Each row is a point on a landscape with many valleys, with its height.
A ball rolls from a point to whichever of its 2 nearest points has the largest drop for the distance, and stops where none of them is lower. Distance is the straight distance between rows; heights are no part of it.
mudu height 4.15: [-45  11 -16   6 -13  17 -44  -9  12  28 -18  29  17 -31  -9  -7  23 -21
  18 -37  17   6 -14 -12  33 -23  -2  12   6 -44 -39  22 -31  14]
fulef height 6.05: [-32  17  15 -28  15  -5 -24  30  10   5   2 -23  88  14  31 -18 -20  13
  19 -63 -10   6 -28  -6 -21 -13  10  11 -43 -27 -37 -24  -6  -4]
rikuv height 4.07: [ -1 -14 -45  37 -37 -11  24  18  26 -23  -2  -5 -13  -5  -6  10 -23 -12
  16 -15  -9   1  32   8  15   5 -30 -16  23 -22   8 -12 -22  10]
bimu height 4.78: [-42   9 -15  12 -36  20 -28 -23  12  52 -38  50  10 -32  -4 -18  12 -30
  17 -38  -4   1 -24 -10  19 -16 -17  26  22 -42 -36   6 -44  10]
ruv height 6.53: [  6 -30  -5  30  -7  -1  29   8  21 -46  16  -5 -13  16 -12  22 -18  21
  -9   0 -12  -2  19  11 -10   2 -26 -30   7   0  11 -14  15  -8]
gupe height 6.46: [-13  36  26 -19  28 -14 -10  17   8  13  19  -2  70  23  11 -35  -5  19
  11 -63  -9   5 -32   5 -12   0 -10  -1 -37 -18 -27 -32 -11 -21]
misiz height 2.26: [ -5   9  15  30 -15  -5   9  14  33   4  24  39  18   4 -14 -32  -4   3
   8 -26 -52  -3   1  39  -2   1 -48  -1  13 -11  16  -8 -17  -5]
vuku height 3.92: [-29  23   3   3  18  17 -11  18  -3  25  27  10 -25  -9  38 -24  39  -9
  18 -32  29 -26  16  17  23  13   9 -15  30 -25  23  32  -2  -6]
bosa height 7.34: [-21  49  28   6 -17 -13  21 -22  -5  63  33  17  38   2 -19 -33   3  40
   0 -11  20 -15 -38   1   9   9   7 -24   8 -16 -24   6 -45 -28]
mav height 3.25: [  4   9  21  12  14   2  -7  28  34 -10  16  53  20  -1 -10 -29  -8  14
   0 -38 -40   3  -7  40 -24   2 -49   0   5 -10  25  -9  14  16]
sutad height 7.18: [ 13   5  19 -36  32  14  -7  -6 -27   4   2 -26 -56  10  65  15  54 -16
   3  27  21 -23  -5 -16   3  14  30  -1   4  36  17  12  33 -30]
rulez height 4.74: [ 21 -17 -27  17 -39 -21  38 -31  25 -12  19  -1   3  -1 -39 -22 -69  37
 -16 -18   9   2  -5  13  14   3 -15 -41  -2 -15  -8 -43 -64  -5]
difur height 5.08: [ 18  -6   6   1  26  14   3  11  -4 -45  -3   3 -28 -11  14  24 -13  23
 -29  31 -28   3   4  11 -39   3 -32  20  -6  23 -11 -11  70 -14]
ged height 2.18: [  5 -13  15  14 -16  -7  32 -12  -2 -10  35 -24 -14  20  -2  26   5  32
 -12  20  11  -4   1   0  -6  14   4 -35  19   8   1  -1  20 -37]
Lotam height 5.77: [-21 -12 -29  37 -53  -4 -11 -11   0  32 -56  37  -8 -20   2   1   1 -35
  15  -3  -7   8  23 -17   7  -6 -21  34  36 -35   4  20 -32   7]
Vit height 1.93: [ 44   1 -43   7 -16 -18  -8 -22   4 -26 -64 -10 -33  13 -17  36  10 -51
  35  17   0   7  29 -34  37  10   6   2 -13 -19  27   0 -50  40]
tusom height 4.14: [  9 -12 -45  22 -45 -14  45 -14  23 -11  13 -11  -5  -5 -29 -19 -61   8
 -11 -10   7  11  -1  12  22  -1 -31 -23  12 -15  -3 -39 -59   3]
deruf height 4.50: [ 15 -11  -6 -37  21  17 -38   0 -12 -26 -18  12   7  -1 -23  -2  -9  -5
 -26  15 -23  14  -1   6 -15 -14   2  40 -11  41 -27  16  39  -2]
zeko height 6.94: [-43  45   9 -18 -13   5   9 -24  -2  70  27  -6  39  -3  -5 -28  25  35
   2 -19  37 -15 -55   0  19   4  24 -21   5 -17 -48  12 -47 -10]
zogo height 7.26: [ 22 -15 -28  -2   2  -8   2 -26  18 -31 -32 -31  13  -3 -38  38  -7 -22
 -15  -6 -38   5  27 -35  -9  21  51  20 -34  52   9  27  31  22]
Maviz height 0.86: [ 48  -4 -42   3   7 -29  -4  -5  -4 -49 -45 -15 -29  16 -21  31  10 -48
  51  17 -16   5  35 -27  23   7  13  -9 -15   0  36  15 -33  29]
Mok height 4.85: [ 28 -41  -6 -11  18   1 -41  28  -5 -37 -15  -3  24  11 -28   1 -52  -8
 -29  31 -57  21  13   6 -33   0  -4  55 -12  50 -13   4  19  36]
fepad height 3.72: [  6 -22  13  -7  32   8 -42  52 -15 -14 -12  21  52 -17  23 -33 -55   4
  25 -38 -36  18 -15  34 -52  -8  -2  29 -29  13  -8 -39  -1  32]
navov height 7.52: [  3  -9  20 -17  38  16  17  10 -31  -1   6 -11 -65 -10  80  16  51   2
  10  20  27 -18  -7  -3 -15  24   4  -8   3  16  30   2  34 -29]
misok height 1.11: [ -9 -13   1 -26  36   7 -32  15 -41 -11  -6  -5 -44 -10  30  -2  54 -17
  19  10  41  -2  17 -10  14  -8  38  -7   9 -14  20  35  19  -8]
kuge height 2.30: [ 15  -7 -51   6 -28 -17  31 -21   9 -42   2 -33 -36  19 -19   4 -26  -5
  11   8  19  -1  13   5  24  -3  -3 -40  20 -12  17 -20 -24  -4]
Livav height 3.57: [-49   6 -10  -5   1  15 -39  11  13  22   5  18  23 -30  -7  -7  33 -10
  15 -32  30   7  -3   6  22 -31   4   7  -3 -37 -41  24  -4   3]
Vos height 4.76: [-14  11  23   1   3   9  36   5   0  28  38  -9 -31  -2  36 -10  29  14
  -6  -9  33 -22  -9  16 -13  22   8 -26  29   4  10   7   9 -26]
zazim height 3.34: [  8 -14 -61  26 -45 -16  32  -7  21 -30  -8 -21 -20  -3 -16   5 -41 -13
   5   0   6   6  21  11  35   3 -28 -21  12 -17   0 -31 -42   8]
vuko height 4.77: [ -8 -23   6 -25  36  32 -43  40 -23 -29   2  20  30 -22  -6   1 -23   6
   1 -18   8  17  -8  10 -15 -18  -5  30 -34   8 -37  -4  31  -4]
fezet height 8.31: [ 42  -3 -68 -10 -32 -12  10 -22  35 -23 -33 -23 -27   8 -13   0 -39 -26
  -6  12  -9  26  15   8  37   7  -9  -1   2  11   1 -30 -42  24]
bagu height 3.12: [-30  36   7  36 -41 -12  51 -20  -9  38  39 -29  -4  -7 -15  -6 -21  31
   2  23  42 -31   4  -8  19   9  27 -27  40 -34  26  18 -33  -6]
savu height 4.58: [-28  17  -2   5  16   0 -17  21   7  11  17  33 -16 -21   6 -33  32 -18
  24 -45  14  -8  10  30  20   0 -13  -4  24 -26  14  27  13  -9]
zomat height 1.02: [ 24  -3 -25   0 -11 -12  20  -5  10 -52   4 -34 -25  31 -17  29  -2  -4
  -2  16   6  -6  21  -1  18   6  11 -35   9  14  24 -17   3 -14]
seze height 7.10: [ 12 -14  17   2  14  -8   9   3 -28 -38   5 -16 -54  17  45  35  29   1
  18  29  -5 -17   5  -2 -16  21   8 -11  15  11  46  15  34 -20]
Meb height 4.75: [ -1 -13 -32  17 -46 -12 -19 -13  14   1 -33   4  -4   3 -15  21 -20 -14
   8  31 -20  10  30  -9  17 -20 -10  13   9 -11  -7   5 -24  18]
pusa height 2.08: [-13   9  -4  33 -33 -15  46 -31  -4   8  38 -37  -9  -2 -21  11 -21  30
  -4  29  45 -18   1  -6  19   2  22 -41  34 -29  17   4 -33 -11]
gim height 5.35: [-18   9  15  -7 -16   4  20  -9 -13  30  28  -7 -11   6  17  -3  27  19
 -18  22  19  -8  -8  22  -6   1  20 -25  30  13 -14  12   4 -30]
gon height 5.70: [ 36 -29 -30  -9 -22  -8  28 -21  20 -39  19 -31   3  31 -42  -6 -50  23
 -28   0   2  17  -2   6  12   6  -2 -34  -7  22 -13 -39 -33  -2]
Zife height 6.15: [  0 -42 -20  37 -46   1 -14   5  12  36 -67  29   5 -22 -12   3 -18 -28
  14  18 -17  24  25 -20   7  -5 -35  55  22 -36  -1   0 -37  23]
tufos height 6.01: [-33  44  11  14 -17  -6   0 -10  16  43  24  21  15   0  -6 -29  21   2
   6 -30  -3 -18 -23  26  24   5 -16  -9  24 -19 -12   8 -32  -6]
zekod height 3.15: [  5 -13  37  32   2  -4  59  -2   4  -3  34  -9 -27  11   8  20   5  40
 -24   1  12 -17   2   5 -23  24 -17 -34  19   0  26  -7  25 -22]
med height 3.62: [ -5   6  33   7  56  31 -31  40 -10 -24  29  31  36 -21   9  11  -4  16
   0 -37  16  -1 -21  -1 -19  12 -35  17 -53 -19 -11 -39  55   0]
Gulu height 6.84: [  4  39  51  -5  36 -14   2   9  14  18  11  10  52  41   8 -34  -1  31
   3 -53   4   8 -41  -7 -23  12 -18 -18 -32 -21 -16 -40  -2 -28]
rogi height 2.10: [-31  13  36   8  30  33 -18  35  15  16  50   9  46  -2  16  19  35   9
  18 -29  26  -2 -25  -8   3  16 -18  10 -38 -16 -23 -13  47 -14]
Mivi height 1.03: [  7  -9  19   0 -23  -3  22 -16 -10  -3  28  -5   8  23 -16  10   1  39
 -29  26  -4  -4 -13   5 -17   1  -1 -20  -4  17 -24 -11  15 -49]
fivet height 3.04: [ 12 -35   7   6 -10  -2 -20  44  -1  26 -21  37  47 -44   0 -38 -31 -19
  25  -6 -44  28   5  27 -20 -16 -30  59 -11 -12   1 -21 -35  45]
Kozi height 1.85: [ 28  -9 -21   9  -2 -24 -12   3 -10 -54 -27 -17 -33  16 -21  31   5 -37
  26  26 -14  -1  35 -18  13   8  14  -9   0   4  37  19  -3  16]
Fotuz height 5.33: [-34   2 -26  18 -44   4 -24 -27  -4  34 -41  37   0 -23   3 -12   8 -20
  11   0 -11  -3   2  -5  13 -22  -6  17  24 -36 -19  25 -35  14]
zir height 4.81: [ -9   8  22 -21  39  15 -26  38 -11 -20  10   1  62   2  25  -4 -23  20
  15 -56  -1  -3 -26   3 -34   6 -16  28 -59  -6 -27 -46  26  -1]
Mut height 3.59: [ 12 -25 -64  13 -58   5  -5 -30  16   4 -66 -13 -20   6  -8  21 -34 -34
  16  15  15  16  23 -34  32   4 -16  16  21 -28  -2 -27 -46  24]
vun height 4.00: [ 27   7   6 -28  34  10 -17  -7  -6 -28 -18  -2 -11  -4 -21  10  -1  -6
 -44  27 -29   3   3  -4 -19   9  -6  38 -20  52 -20   9  63 -23]
saz height 7.56: [ 41 -28 -46 -19 -18  -3 -11  -7  48 -30 -20 -25  18  15 -45  23 -28 -12
 -21  13 -34  16  23  -9  23   3  19  20 -17  38 -10  -7  -7  36]
Mos height 7.72: [ 35 -32 -46  -1 -39  -1 -21 -25  57  -5 -37 -24  32  11 -43  10 -19 -14
 -21  18 -43  12  14 -22  33  -8  28  34 -31  28  -9  -6 -29  61]
sav height 5.27: [-19  21   5  -4 -24  -3  34 -14 -23  24  27 -24 -27  10  31   5  20  23
  -1  38  20 -24   1   7   2  -1  32 -28  40  -4  17  21  -1 -17]
nuf height 6.54: [ 15  -6   5 -19  45 -11 -22  -5 -38 -26 -30   9 -35  -3 -11   8  29 -27
   1  17 -14   9  17 -15  -6   9  19  11  -4  30  41  37  43   1]
gapu height 6.51: [ 15  15  39 -22   3   5  46 -29 -19  39  20 -38 -37  25  38  22  16  -4
 -33  61  31 -22 -17 -37  -4  15  37 -10   8  50  13  -1  16 -30]
kob height 0.61: [ 10   6   9  12 -18 -15  52 -25  -7   3  31 -54 -21  10 -13  19 -34  31
   1  29  69 -19  -8 -16  16   7  32 -46  30 -16  35  -6 -21 -14]
Taleg height 5.44: [  1 -16 -18 -12  -9 -15 -28  -4  -3   5 -49  14  -1  -2 -25  -5  -2 -29
  -9  26 -33  29  33  -3  -1 -32   5  24   4  10   4  28   5  22]
fimu height 5.84: [ -9 -24   0  -8  58  14 -24  33 -28 -29  -6  25 -24 -28   7  -7   4 -14
   0 -12  35  16  12   1  -9  -4   2   9  -9   3  13  12  57 -16]
vav height 5.75: [-14  18   3 -30 -19  12   1 -23 -11  31  10  -8   4  19   4  -2  27  20
 -20  21  22  -8 -17  14   3 -11  23 -19  17   9 -34  14  -1 -29]
Loror height 4.73: [-13  -5 -18  50 -40 -10  23   9  33  -4  15   8  12  -3 -21  -5 -20   8
   2  -8 -22  -5  11  13   8  -1 -43 -12   8 -21   4 -13 -32  -2]
Kib height 6.87: [  8  11 -18 -21 -13  -8 -20 -40  10   1 -48   0   6   0 -37  15  27 -26
 -30   7 -40  -1  16 -20  -6  -9  55  16 -19  30   3  38  22  26]
pef height 2.21: [-26  -1 -12 -18  23   9 -40   3 -16   4  -7   6 -23 -13  14  -4  34 -13
   2  -5  37   1  26  -1  18 -21  27  -6  17 -13 -10  40  11 -11]
Reve height 2.07: [ 40   4 -17  -2   6 -12  25 -11  -5 -61   4 -50 -38  33  -6  37  12 -11
  25  20   9 -25   4  -7  10  21  18 -36   5  10  38 -17  -2  -8]
kose height 6.00: [-17   9 -12 -22 -13   2 -50 -27  -4  14 -47  19 -14   3 -22 -16  29 -26
 -14  13   3  11   6 -20  19 -53  28  13   7 -17 -23  30  -5  23]
vede height 5.11: [-18   3 -21  -2  -8 -15 -24 -10 -35  13 -42  18 -38 -10  15 -15  30 -27
  12  10  11   6  23  -8  20 -27  17  -7  23 -24   0  44 -16  14]
lumom height 2.84: [-33  14  43  12  22  29  -2  19   9  34  51  -1  54  12  29  24  37  12
   2 -16  27   2 -41 -26   2  27 -11  -8 -38  -7 -40 -14  30 -27]
mib height 2.93: [-29  -5 -13  -6   7  13 -36  15 -11   2 -10  20  -1 -24  -2 -10  31 -18
  12 -22  29   4  17   7  20 -34  16   5   7 -21 -27  33   1  -1]
gol height 2.73: [ 14  -4 -32  19 -18 -25  -1   3 -20 -37 -11 -14 -41  10   2  31  13 -28
  40  30  -9  -6  32 -12   7   1   0 -20  16 -19  33  26 -14   3]
Dapev height 4.17: [ 35  -2  15   3  30 -11   8 -12 -10 -45 -13 -31 -47  16   8  42  20  -9
 -10  32 -27 -21   6 -26 -18  31  -3  16 -13  40  31   1  65 -24]
zep height 4.55: [ 23 -31 -11 -10  -5  -4 -33  23   5 -20 -15  11  30  10 -26   6 -33   0
 -19  30 -53  22  19   9 -17 -10   0  40 -10  30 -12   3   1  26]
zes height 6.22: [ -1  -7  -1 -29  71   8 -36  16 -45 -30 -24  12 -37 -10  -2  -2  19 -24
  -9  13  17  17  16 -14  -3  -8  11  20  -1  21  21  28  49 -18]
nak height 5.46: [-21 -11   5   2  51  20 -20  39  -9 -18  24  32 -10 -31   5  -7  18  -5
   9 -38  31   6  11  12   2   2  -5   4  -2 -18  13  15  50  -7]
tama height 7.40: [ 26 -17 -45  -5  -5 -17  -4 -13  38 -22 -35 -31  14   6 -47  29 -17 -21
 -17  -1 -45  17  30 -24   5  12  42  27 -33  44   2  19   9  45]
nosis height 3.51: [ 29   7   2 -11  22   5  -3 -22  -3 -27   0 -20  -1  11 -20  17  -6  16
 -49  27 -45  -3  -3 -13 -13  19 -18  46 -35  55 -20 -10  59 -16]
Finu height 5.55: [ 17 -23  23  29  26  21  31  -6   2 -45  11  10 -15 -11  11  23 -14  45
 -33  12 -24   1   4  17 -40  15 -53   5 -13  12  -4 -23  55 -12]
Kigu height 2.14: [ 26 -13   6 -14 -15  -4  16 -31  -5 -13  20 -30  19  43 -32  26 -11  35
 -49  30 -13   1  -3 -13  -3  11   2  -5 -18  37 -23 -19  10 -35]
Dubes height 5.23: [-33  14 -20  46 -46 -14  21 -13  17  16  14  11   9 -10 -19  -6  -8   6
  10  -7 -25 -14   2  15  11   1 -29 -10  29 -19  10   4 -32 -11]
zuz height 2.25: [  1 -34  12 -13  17   0 -33  56 -13  14 -16  30  59 -37  -3 -44 -40 -17
  33 -31 -23  36 -14  26 -25 -24 -12  44 -21  -8   1 -31 -31  60]
nalaf height 7.22: [  9  33  59  -3  29  -2  23   0  10  38  33  25  33  28   2 -31  13  33
  -9 -44  15   0 -42   3 -14  25 -18 -30 -12 -17 -18 -13  -9 -24]
pefu height 2.92: [ -9  16  37   9  53  39 -14  32  10  -8  39  15  39  -4  26   3  19  12
  -2 -35  24  -5 -26  -6  -7  22 -39   2 -36 -18 -12 -35  52  -1]
serit height 5.94: [  7 -21  24  30  10  11  29   5  17 -36  22  20  11   6   5  14 -15  51
 -24 -16 -28  -3   4  24 -41   9 -49  -8  -1   0   9 -12  40  -9]
dus height 3.16: [-16   6  -5   0  -1  -2  -3   8 -24  11  12   4 -43 -21  43  -9  42  -3
  23  -7  17 -24  12  17  10  10  15 -17  29 -19  22  39   0 -12]
rolu height 5.45: [-13 -22 -20   8  -2  -2 -12  25 -13  14 -49  43  -1 -42 -17 -20 -16 -32
   9  -1  -8  37  30  13   0 -40 -20  30   3 -12   1  23  -5  28]
Vef height 3.67: [ 26  14   9  -5  14  -7  20 -20  -8 -29  -2 -47 -31  23   8  46  29  -3
 -11  33 -13 -16   1 -18  -6  27  14  -2  -3  43  22  -4  45 -27]
buze height 3.94: [ -1  10  19  -8  30  11 -25  39  20 -19  12  56  25 -13  -5 -32 -11  -3
  13 -53 -22   3  -8  39 -14  -5 -41  15 -10 -11  17 -12  17  17]
kaguf height 6.24: [  7 -30  -2  35  -4   9  27  17  25 -47  15  22   3   7  -9  12 -24  31
  -9 -17 -34   4  17  22 -26   0 -45  -8  -1  -2  20  -7  24   1]
noti height 3.00: [ 10   0  20   5  -3  -6  29 -17 -12 -19  14 -37 -30  29  13  32  16  16
 -24  33  11  -9   4  -5  -9  20   9 -14  15  31   9  -8  38 -39]
gove height 4.91: [-27  60  38  18  -4  -4  25  -6  13  64  44  12 -10   6 -13 -35  10  29
   6  -6  21 -28 -20  21  19  27  -1 -16  41 -15  18   8 -32  -6]
bedez height 7.07: [ 11  -4 -14 -14  -4  -3  -4 -35   8 -11 -52 -11  10 -17 -34  27  20 -21
 -25 -13 -44   8  15 -37 -23   7  57  21 -32  41   0  44  37  23]
fuf height 7.41: [  3 -11  24  10  18   5  41   2 -16 -13  19 -13 -62   6  65  27  36  17
   2  27  13 -23  -1  -2 -26  19  -1 -13  20  11  36   2  38 -28]
zumek height 6.82: [ 18  -4   7  -7  28 -15  -9   2 -35 -44 -12  -6 -41  12  19  21  33 -12
  20  28 -19  -6  14  -8  -6  10  22   5  11  23  39  34  36 -19]
gita height 2.04: [ 28   0  26   4   1  -8  59 -17  -8  -7  33 -58 -38  21  13  26 -19  29
  13  39  61 -24  -8 -25  -2  12  42 -39  16  -9  51  -5 -17 -18]
Kizol height 6.83: [ 11  13  26 -32   9  11  31 -18 -25  24  14 -38 -43  25  57  16  40  -2
  -9  44  32 -32 -13 -19 -11  19  33  -9  10  41  22   3  18 -31]
Loko height 6.35: [-11   1 -13 -23  10   9 -39 -18  -5   8 -67   9 -13   6 -42 -20  37 -42
 -31  -1  15  10  14 -32  16 -40  43  11 -22  -5  -4  36  10  41]
loto height 7.89: [ 34  -7 -63   1 -41  -7 -13 -36  51  -4 -51 -33   7  13 -34  14 -17 -34
 -10  11 -22  17  22 -23  39   3  23  14 -17  10   5 -11 -25  54]
Paz height 4.24: [-10  -9  18 -10  45  29 -35  36 -13 -20  17  18  41 -17  15   6 -17  16
  12 -32   8   9 -17  12 -25   0 -21  24 -52   0 -31 -24  45  -6]
lim height 6.52: [-37  30  17 -24 -18  12  21 -29  -7  73  34 -19  14  -6  12 -17  12  33
  -6   7  57  -9 -30   5  10  -3  40 -31  14  -3 -38  16 -27 -15]
gegi height 4.65: [-12  12  15 -17 -22  -5  33  -5 -32  24  26 -43 -41  10  54  17  26  14
  25  45  24 -36   1  -6  -5  12  34 -22  31  -3  50  26 -13 -13]
dadi height 4.44: [-15  -6  14 -19  30  10 -38  42 -10 -15  -3  -1  65  -5  26 -20 -43  11
  16 -54 -16   9 -27  24 -37  -9   0  28 -46  -1 -33 -46   9  13]
mugav height 4.92: [  3 -14   0 -41  34  20 -48  25 -17 -14 -15  21  27  -4 -12  -4 -19   0
 -15   4  -8  21  -5  12 -17 -26   6  29 -16  25 -41  11  16   7]
Zivo height 5.10: [  4   1  56  16  22  20  53 -14  -5  32  33  10 -19  -8  40  -5  18  23
 -38   3  27  -2 -39 -10 -16  11 -20 -27 -12  23 -34 -25  17 -35]
Gose height 3.69: [ 16 -48  -3   1  -3  -6 -34  44 -11   5 -24  27  36 -30 -10 -25 -45  -5
  12  16 -42  43   6  31 -21 -32 -13  49 -16  15 -13 -12 -16  45]
Tasu height 4.53: [ -3  -2   9   2  27   1 -25  45   6  -2  -1  65  20 -30 -20 -36 -21 -21
  23 -47 -13  19  10  43 -11 -11 -32  24  -5 -20  32  -2  11  30]
nen height 6.26: [ -3 -32 -19   6 -27 -12   9   1  21 -37  21  -8   9  23 -21  22 -26  16
 -15   9 -18  10  20  17   1  -8 -21 -16  10   9  -5 -10   1 -10]
Mono height 3.56: [-14  14  39  -1  30  27   7  11   0  29  38  -7  38   4  34  -3  24  19
 -15 -13  33   6 -44 -25  -9  16 -16 -13 -41   3 -66 -28  15 -38]
mogot height 4.51: [-19   7 -21  27 -28 -21  -7 -12 -26  14 -18  21 -27 -25  27  -9  19 -28
  28   4  -2 -12  28  -9  13  -9  -6   1  37 -31  21  39 -22   7]
Medo height 4.23: [  0 -19 -51  35 -61  -1  -5 -20  19  16 -36   4  -6   5 -15  20 -27 -23
  10  20 -11   6  11 -24  25  -6 -18  13  16 -29 -11 -11 -40  24]
Tak height 7.55: [ -1  43  58  -1  18 -18  14  -9  11  61  42  22  20  19  -7 -33   5  43
   0 -27  28  -9 -47   3   3  22  -6 -35  -2 -16 -20  -3 -31 -29]
zif height 5.28: [ 34 -19 -28  -9 -28 -22  30 -34   9 -27  20  -6  -7  14 -37 -20 -71  33
 -33  -3  18  18  -9  14   6  -6  -3 -45  -5   5 -11 -43 -52 -15]
Laz height 4.66: [ 19 -10   8   3  28  -1  -2   3 -12 -40  -5  -5 -38   7  12  30   6   7
 -23  24 -20  -4   9  -1 -18  13 -11  13   4  31   9   4  67 -28]
Kepu height 4.72: [-15  15  13 -19  11  -4 -31  30  16   2   2  19  59 -11   2 -42 -15   1
  31 -57 -36   5 -19  25 -14 -19 -23  21 -21 -16 -10 -20 -18  12]
pefe height 5.58: [-10  13 -14  -7 -31  -1 -38 -42 -17  20 -46  11 -29   0   6 -10  36 -35
   0  23   7 -15   9 -18  21 -33  30   3  26 -29  -6  35 -13  21]
pip height 5.03: [-28   6   1  -1  28   7 -29  33  10   3  21  38   0 -37  -9 -22  17 -23
  15 -49  11   8   8  23  13  -8  -5   6   8 -25   2  16  26   7]
Gipil height 3.71: [-10  10 -29  39 -44 -20   6  -6 -28 -10  -3  -9 -29 -10  23  21  11 -26
  44  22  -4 -22  25 -16  17   3   0 -12  31 -34  30  24 -35   4]
zus height 5.50: [-42  61  17   3  -2   3   9  -6   7  57  37   1  -1  -2  -2 -31  32  14
  10 -27  27 -22 -22  18  30  20  -2 -20  31 -23  -7  14 -25  -5]
ges height 4.01: [  0  -2  48  24  11   7  63  -7  -1  44  43   3 -25  -2  29   1   9  27
 -25   7  29 -19  -8   5 -27  27  -3 -35  25   7  17  -6  17 -27]
dena height 4.11: [ 20 -48  -3 -13   2  -4 -42  33  -5   0 -37  18  38  -8 -19 -17 -34  -4
  -8  38 -46  38  10  15 -21 -40  -3  50 -12  26 -17   4 -25  49]
Mumu height 5.14: [ 14 -14 -31   2 -23 -15 -20 -10  16   0 -38  -4   1  10 -35  20  -8 -35
 -11  30 -29  17  36 -12  13 -25   2  14   8   9   4  16  -1  24]
Pep height 6.10: [  9   8  48  -7   6  12  45 -31 -15  50  31 -25 -33   5  35  11  -5  10
 -53  54  46 -11 -29 -34 -10  -1  26 -21  12  50 -15 -15  13 -34]
Devu height 5.05: [-17 -23  -7   6  14  -2 -14  44  -8   2 -15  55   8 -51 -17 -34 -23 -28
  13 -14 -20  27  30  31  -7 -25 -28  28  -2 -11  16  10   2  30]
pib height 5.30: [-27   4  13 -23  16  -6 -50  37   8   6 -10  -7  79 -20  14 -24 -19 -12
  49 -53 -24  10 -20  -2 -11 -27  -3  29 -33 -29 -23 -27 -26  33]
Lage height 5.62: [  3  -1  49   4   5  16  60 -21 -11  38  38  -6 -32  -4  36   5   8  23
 -42  30  39  -8 -30 -17 -18  16   4 -27   1  39 -29 -16  17 -42]
gubi height 6.60: [  0  -3 -13 -32  11   1 -26 -28   2  12 -62  12   2  -6 -42 -21  33 -36
 -33  -7 -13  14  10 -22   2 -25  58  12 -24  18   5  48  17  42]
saru height 4.18: [-29  53  28  33 -22 -18  42 -25  -2  69  48   4  -1  -6 -17 -18 -10  34
   6   7  25 -30  -7   1  16  19   9 -18  35 -18  19  12 -43  -4]
gobuf height 8.08: [ 43  14 -69 -18 -28  -8   5 -45  37 -20 -54 -34 -12   5 -24  11 -24 -41
   0   1 -16   9  17  -5  37  16  22  -3 -11  25  11 -21 -33  48]
dev height 2.99: [  3 -11  17 -20  24  -6 -37  62  -3  -3 -14  11  60 -26  10 -44 -49 -19
  36 -52 -29  20  -9  31 -31 -13  -4  36 -26  -7   7 -44 -15  46]
busad height 2.86: [ 28   3   9 -10   3   1  16 -28   7 -23   6 -27  -9  30 -16  30   1  22
 -44  33 -22 -10  -4 -14  -9  15 -12   7 -12  54 -21 -12  40 -29]
Pilum height 3.05: [ 27  13   8  -6  -1   0  52 -17 -19 -29  29 -67 -35  27  12  36   6  13
  30  34  45 -33 -17 -10  11  11  33 -36  12  -5  56 -10 -24  -8]
Nules height 3.14: [-10  29   4  12 -15 -12  -8   9  22  24  14  41  30  -1  -4 -40  -6  -1
  15 -27 -46  -7 -16  28   1  -7 -50   6  10 -21   5  -6 -32   6]
Kov height 5.99: [ 20 -33 -30  -2 -24  -4  18  -1  19 -39  14 -23  16  43 -35  14 -34  31
 -28  12 -23   7   6  12  11  -4  -6 -22  -6  17 -19 -25 -14  -5]
bute height 3.89: [ 14  15   3 -13 -20  -5  27 -17 -30 -11  31 -53 -28  28  23  36  20   7
  35  52  25 -36  -7 -10  12  14  35 -21  25 -11  53  21 -21   0]
nomal height 2.19: [-12   0   4 -30  13   7  -7  11 -39   0   2  -1 -51  -9  58   1  55  -8
  29  12  24 -15  10  -2   7   2  36 -13  17 -11  29  44  -4  -8]
remad height 5.69: [-34   2  18 -21  18  -8 -51  34 -11  -1  -9 -21  89  -5  16   1 -20   1
  34 -49 -12  12 -12 -10 -25 -26  18  26 -42 -29 -35 -24  -4  17]
temil height 5.78: [-30  18  -3  18 -26  -7   8 -12   5  25  11  20   2 -15   3 -12  14   2
   6  -7  -8  -7   1  29   8  -7  -6 -13  26 -15  -5  22 -18 -18]
fik height 3.70: [  0   8  33   6  48  32  16  11  15   6  36  22  17  -8  31 -13  29  21
 -12 -34  26  -3 -33   5 -13  21 -33  -7 -27   1 -23 -33  39 -23]
rakod height 4.48: [ -5  12  59  10  34  31  39  -1  16  38  41  14  -2  -5  34 -12  24  21
 -26 -24  41  -9 -39  -8  -9  24 -24 -30 -16   7 -23 -33  12 -22]
volag height 5.76: [ -4 -30 -18 -12  13 -14 -24  29 -15  -8 -39  24   3 -17 -30 -15 -25 -29
 -10  27 -24  40  28  16 -10 -35  -9  30   1   7   6  25   2  26]
Lumi height 4.06: [-16  33   4 -10 -12 -10 -20  14  20  18  -6  18  50   6   2 -49 -15  -3
  31 -46 -52   2 -33  16   1 -12 -30  24 -10 -25  -8 -19 -44  10]
ribi height 6.16: [-18  25  15 -37 -16  18  14 -25  -8  58  24 -19   3   6   7  -3  23  26
 -29  30  54  -7 -30  -5   5 -12  41 -35  21  11 -47  10  -9 -21]
vad height 2.83: [ 28  -7 -57  20 -44 -15 -11 -25   5 -10 -65  -9 -32  10 -14  30 -10 -55
  31  15  13   2  22 -36  36   6  -7  12  10 -28  14 -15 -46  31]

For each start below, name the point where the ball stops.
zeko -> kob
Lotam -> misok
saz -> Maviz
Taleg -> Maviz
kose -> Maviz
tufos -> kob
nen -> zazim
ruv -> Mivi
nalaf -> misiz
